Each row is a point on a tangle of strands that fork, close into loops and nearly touch. The rows are in no order.
(in the rows, 128 means zero)
Two points are linked if the straight distance between their rows is under 100. Some points are linked to none.
Z82: [160  69 167 161 172 112  88 169 113 122 112 162 160  75 135  94  63  61
  90 127 114 112 142 177]
Z181: [137 109 129 133 132 136 114 122 136 129 139 139 127  85 157  89 129 130
 134 144 158 143 119 107]
Z400: [145  94  96 134 154 160 109 134 111 112 150 147 144 104 138  86 132 129
 112 121 151 123 101  88]
Z229: [ 82 139  65  99 132 130 159 126 119 138 150 101 136 178  54 177 155 135
 158  86  74  77 106  61]
Z488: [158 109 184 167 180 120 105 146 109 116 114 151 131  65 158  83  72  69
  89 118 129  98  89 163]
Z483: [174  89 111 139 121 138 104 159  91 107 167 124 127 164 108 156 138 106
 107 114 111 134 155 132]
Z199: [114 161 185 145 121  88 120 117 160 128 115 131  97 117 140 107 106 125
 158 176 154 131 144 192]
Z140: [114 107  42  93  96 159 107 164 124 180 143 108 156 188  67 174 175 148
 146  60  96 117 123 102]
Z600: [105 129 113 140 101 130 164 133 168 126 123 164 113 133 156 144 113 127
 149 146 115 158 171 141]
Z34: [131 135 107 112 137 100 162  90 132  76 126 101 144 123  98 172 143 159
 128 151  71 107 105  81]
Z432: [ 88 122  67 136 105 130  82 182  90 113 150 118 109 152  74 113 156 124
 157  55 127 138  82  72]
Z772: [160  78  73 134 125 138  55 192  75  91 173 135 155 159  94 139 145 108
  92  97  99 136 131 124]
Z256: [125 171 195 143 107  94 134 111 137 140 121 109  73 115 143 106 128 138
 157 139 161 118 110 167]
Z511: [168  66 144 120 120 120  84 164 113 130 148 147 131 131 106 118 109 108
 104 129 178 130 170 187]
Z743: [125 119  89 104  85 150 153 123 164 173 118 110 161 149 145 174 154 160
 146 143  94 137 171 115]
Z246: [135 182 213 160 179 106 114 122  97 132 120 163 126  61 174  72  78  74
 106 138 128 122 124 186]
Z309: [105 191 172 130 157 116 151  78 152 132 119 154 122  88 183  83 104 135
 116 169 174 154 136 177]
Z877: [142 132  82  75 128 113 186  83 150 126 143 108 167 150  94 213 162 153
 116 128  72  95 138 102]
Z865: [ 97 159 158 125 123 140 155 118 194 165 119 141 136 159 151 125  93 156
 142 172 165 140 188 201]
Z350: [101 144  84 119 110 167 148 137 131 168 130 140 109 119 139 110 157 138
 161  78 147 128  84  69]
Z939: [129 138 104  85 149 162 195  74 151 165 110 120 165 154 122 158 144 153
 116 134 145 123 139  96]
Z21: [126 158 118 136 146 132 115 110  86  86 141 102 136 162 115 136 141 142
 140 136  92 107 110  58]
Z730: [137 108 162 153 153 121 115 156 112 118 134 182 105 112 129 105  90  71
 120 130 143 135 166 167]
Z124: [133 154 182 169 166  83 138 103 137  63  87 141 120  84 156 119  83 100
  88 163 100 131 116 177]
Z558: [131 174 218 157 144  89 122 137  87 126 141 148  90  71 172  79 103  76
 125 116 136 114 116 169]
Z579: [126 177 157 120 115 124 151 102 102 128 138  93  93 120 130 113 160 147
 152  93 143  85  69  82]
Z991: [ 93 115  76 123  87 176 119 167 143 187 111 139 120 145 128 116 161 137
 159  78 139 154 112  90]
Z239: [110 119 146 137  86 118 146 153 161 145 121 132  71 110 133 119 121 134
 174 104 160 126 116 145]
Z609: [143 159 175 132 111 117 138 119 111 134 132 113  77 108 146 107 141 132
 149 106 164 111  89 114]
Z420: [133  87  65 110 109 138 114 149 130 130 149 118 135 132  96 139 162 151
 156 109 114 115 114  86]
Z597: [123  72 105 115 104 136  78 181 130 161 137 169 134 110 135  97 117 104
 129 126 179 171 176 156]
Z586: [118 106 149 159 117  94 149 153 127  87 141 133  72 110 114 134 110 103
 141 125 108 136 125 128]
Z343: [173  93 126 143 165 130 127 104 130  87 132 121 148 109 137 121 118 130
  88 167 105 121 116 124]
Z622: [ 96 166 110 123 122 137 118 120  98 124 142 103 128 143 119 130 154 148
 172 119 102 103  95  46]
Z652: [150 110 126 142 124 131 154 131 109  93 146 118 106 176 100 175 141 120
 125 120 107 132 143 112]
Z200: [167 127 150 139 180 135 140  77 129  94 112 126 134  98 143 102 115 127
  84 159 145 126  93 137]
Z100: [ 95 166  99  89 136 133 191  80 146 146 104 128 156 137 128 160 146 152
 136 117 123 106 111  54]
Z823: [118 108  64 103 128 123 143 132 108 104 176  91 130 162  45 175 155 148
 147  93  73  83 110  85]
Z377: [121 110 135 157 113 126 130 171 101 105 146 137  78 127 109 118 133  98
 146  89 133 135 111  99]
Z838: [102 137 127  97  98 153 182 118 181 200  66 107 146 129 129 153 140 175
 161 110 113  87 130 107]
Z445: [ 74 120  38 119 127 129  82 165  87 103 167 108 120 148  38 103 139 139
 160  59 101 103  71  76]
Z710: [159  89 167 168 175 106 107 144 132  99 113 145 146  85 140 119  73  82
  90 165  88 118 139 189]
Z780: [113 101  61 106  91 180 127 170 147 197 114 123 137 175  95 152 162 138
 149  66 119 135 118 105]
Z241: [157 110 110 102 134 165 168  96 150 155 144 124 155 163 130 161 141 147
 107 145 145 146 171 138]
Z659: [ 97 103  23  98 123 130 102 160  99 119 182 101 137 167  37 154 154 144
 154  70  76  92 100  88]
Z369: [149 100  38  88 104 166  95 150 124 166 173 120 167 172  95 177 177 144
 124  85 117 136 138 118]
Z834: [ 90 128  68 103 124 168 178 116 155 172 116 138 143 135 123 142 158 139
 149  96 123 111 112  64]
Z408: [107 141  99 101 116 140 174 115 136 154 119  89 145 185  84 190 153 146
 149  98  90  83 126  81]
Z159: [104 125  87  97  87 180 151 131 163 214  87 108 173 152 131 160 155 166
 146 111  99 105 155 100]
Z151: [118 152 133  75 115 113 179  60 177 169  64  98 154 132 132 165 139 175
 133 158 126 111 120 119]
Z961: [127 164 163 128 168  92 134  50 148  76  82 139 142 130 149 132  96 135
  65 192 124 180 141 198]
Z651: [165 135 181 157 177 124 127 115 117  98 118 135 116  77 153  87 105  97
  89 138 143 115  88 147]
Z418: [143  98 113 121  84 138 115 163 143 164 139 126 118 156 127 159 133 138
 149 128 135 141 177 162]
Z386: [141 146 153 118 124 114 156  85 163 121 107 112 126 156 127 159 120 145
 124 178 131 146 159 177]
Z739: [141 115 155 148 134 122  90 156  95 117 138 150 110  68 155  79 119 103
 130 115 151 128 106 117]
Z797: [124 100  52 134 137 143  43 178  64  86 165 131 151 166  77 116 138 126
 122  88 100 124 105  97]
Z38: [102 125 108 129  87 167 124 161 155 184 108 145 115 138 161 122 141 132
 163 114 145 156 148 113]
Z796: [ 93 190 196 149 145  57 120 100 161  99 108 151  98 119 129 118  96 120
 144 188 136 134 145 222]
Z740: [150 129 181 171 189  96 115 107 138  90  80 130 156  99 146 126  77  91
  62 184  82 126 120 208]
Z851: [112 170 143  97 114 124 173  62 177 159  85 112 140 101 169 121 132 180
 138 168 159 141 119 132]
Z928: [139 131 152 125 123 127 137 121 169 152 145 130 118 164 128 143 105 139
 135 173 149 138 185 211]
Z276: [118 141 183 132 111 107  91 146 140 167 131 148  98 109 138  85 102 120
 166 145 183 131 160 180]
Z227: [131 181 194 163 132  93 137 141  77  92 146 126  86  76 174  95 128 101
 114 109 108 108  81 123]
Z25: [140  80 149 139 124 110  63 181  91 120 126 163 123  75 127  82 110  83
 125 103 163 130 132 141]
Z727: [150 155 148 118 143  99 146  49 145  99  92 107 143 145 133 164 127 153
  90 196 114 159 146 177]
Z318: [126 170 186 148 164 102 124  94 129 119 116 154 128  64 191  79  94 105
 102 176 141 149 131 168]
Z947: [129 117 187 173 126  99  90 182  61  94 148 125  98  83 128  85 116  79
 115  61 132  99  81 118]
Z430: [141 143 167 168 163 138 118 139  79  88 131 128 124 132 144 106 120  94
 105 119 117 120 107  98]
Z503: [158  81  92 115 124 164 103 141 129 154 167 134 174 131 154 118 141 130
  99 154 147 169 183 133]
Z568: [157 124 160 129 166 145 114  94 130 138 130 114 164 121 154  97 118 133
  85 188 160 160 162 140]
Z626: [ 96 134 106 128  83 153 168 140 170 168  95 134 120 132 154 152 132 148
 165 127 111 147 152 119]
Z202: [ 96 186 154 109 122 109 160  69 197 148  90 134 130 106 173 109 108 170
 131 174 172 153 140 177]
Z208: [157 123 155 136 122 110 158 103 136 100 123 108 103 154 114 165 129 133
 131 159 119 127 138 145]
Z157: [169  96 157 122 134 124 106 137 135 144 156 125 125 151 114 126 111 122
 115 160 167 142 183 200]
Z128: [119 160 157 143 142  80 164  91 160  76 101 151 105  91 157 125 102 132
 120 165 123 149 130 156]
Z243: [100 191 185 142 159  77 126  66 156  88  82 145 113 123 140 115  98 130
  96 189 144 158 125 216]
Z581: [ 95 118 108 145  91 125 126 174 111 117 145 105  86 146  90 136 153 123
 165  84  96 126 103  75]
Z171: [143 141 116  94 116 101 195  73 155 112 103 105 136 162 105 209 143 153
 116 139  95 123 136 127]
Z90: [127  83  96 130 107 133  80 181 112 136 131 169 120  98 135  90 134 102
 140 100 174 158 129 119]
Z911: [125 146 173 159 111  96 119 163  75  98 164 115  76  81 144  89 135 109
 134  79 123 104  73 104]
Z210: [142  91  80  97 104 179  84 163 110 182 154 122 175 162 126 135 160 144
 115 120 162 172 169 120]
Z268: [109 146 128 131 123 105 185  97 164  86 104 158 112 113 161 146 108 136
 133 148 117 159 143 118]
Z644: [115 151 130 112 116 145 127 113 125 150 121 106 134 129 149 122 155 153
 162 140 139 121 117  69]
Z72: [ 97 149 154 133 101 139 135 142 175 179 114 146 104 130 158 104  98 143
 165 147 172 139 169 171]
Z815: [127  93  73 104 104 162  56 187  99 154 139 137 158 159 111 109 159 126
 119  97 179 170 140 109]
Z814: [120 127  77 136 153 153  84 137  74  93 166 121 146 165  96 114 136 135
 137 112 102 107 106  68]
Z2: [166  95 150 153 151 108 120 130 130  86 135 131 130 111 135 132 105 111
 101 171  99 128 151 167]
Z286: [149  83  74 127 151 177 101 137 113 126 162 150 173 133 137 108 144 120
  92 134 136 145 140  96]
Z385: [142 130 163 180 181 139  90 156  77  78 128 109 142 113 142 103  96  94
  89 107  88  83  64  97]
Z557: [158 102  69 104 114 170 143 126 131 156 172 124 154 164 116 175 164 135
 111 106 119 137 160 129]
Z915: [123 151 154 108 114 141 139  97 160 174 108 104 126 116 165 115 139 169
 155 157 170 130 123 119]
Z858: [113 156 133  96 103 115 195  99 150 137  84  96 137 171 102 203 146 154
 143 116  95 103 129  93]
Z608: [131 164 153 139 144 125 146  98 103  84 120 118 120 134 139 130 135 130
 127 139 118 125 100  83]
Z924: [170  67 128 130 116 128  84 173  90 110 146 134 131 152  97 126 128 106
 108 106 163 130 138 140]

A piece is all that can be reached along the links. How many separate loops has the piece of each point below (a circle has one, a figure eight two, a Y none), and how many tips (points with one link)?
Z772 => loops 2, tips 4
Z739 => loops 0, tips 2
Z159 => loops 2, tips 1
Z877 => loops 0, tips 2

A fork is a point with three links, a tip a point with one. Leave the first point through the second and follow the links. Name the first fork or tip that comes.
Z947, Z911 => Z851
Z586, Z377 => Z877
Z834, Z100 => Z991
Z408, Z229 => Z586
Z597, Z90 => Z815
Z851, Z202 => Z947
Z815, Z210 => Z597

A tip is a point with one link. Name the tips that can be reached along the links from each point below, in the order of the rows.
Z710 => Z838
Z256 => Z579, Z151, Z947, Z385
Z858 => Z877, Z586
Z181 => Z597, Z815
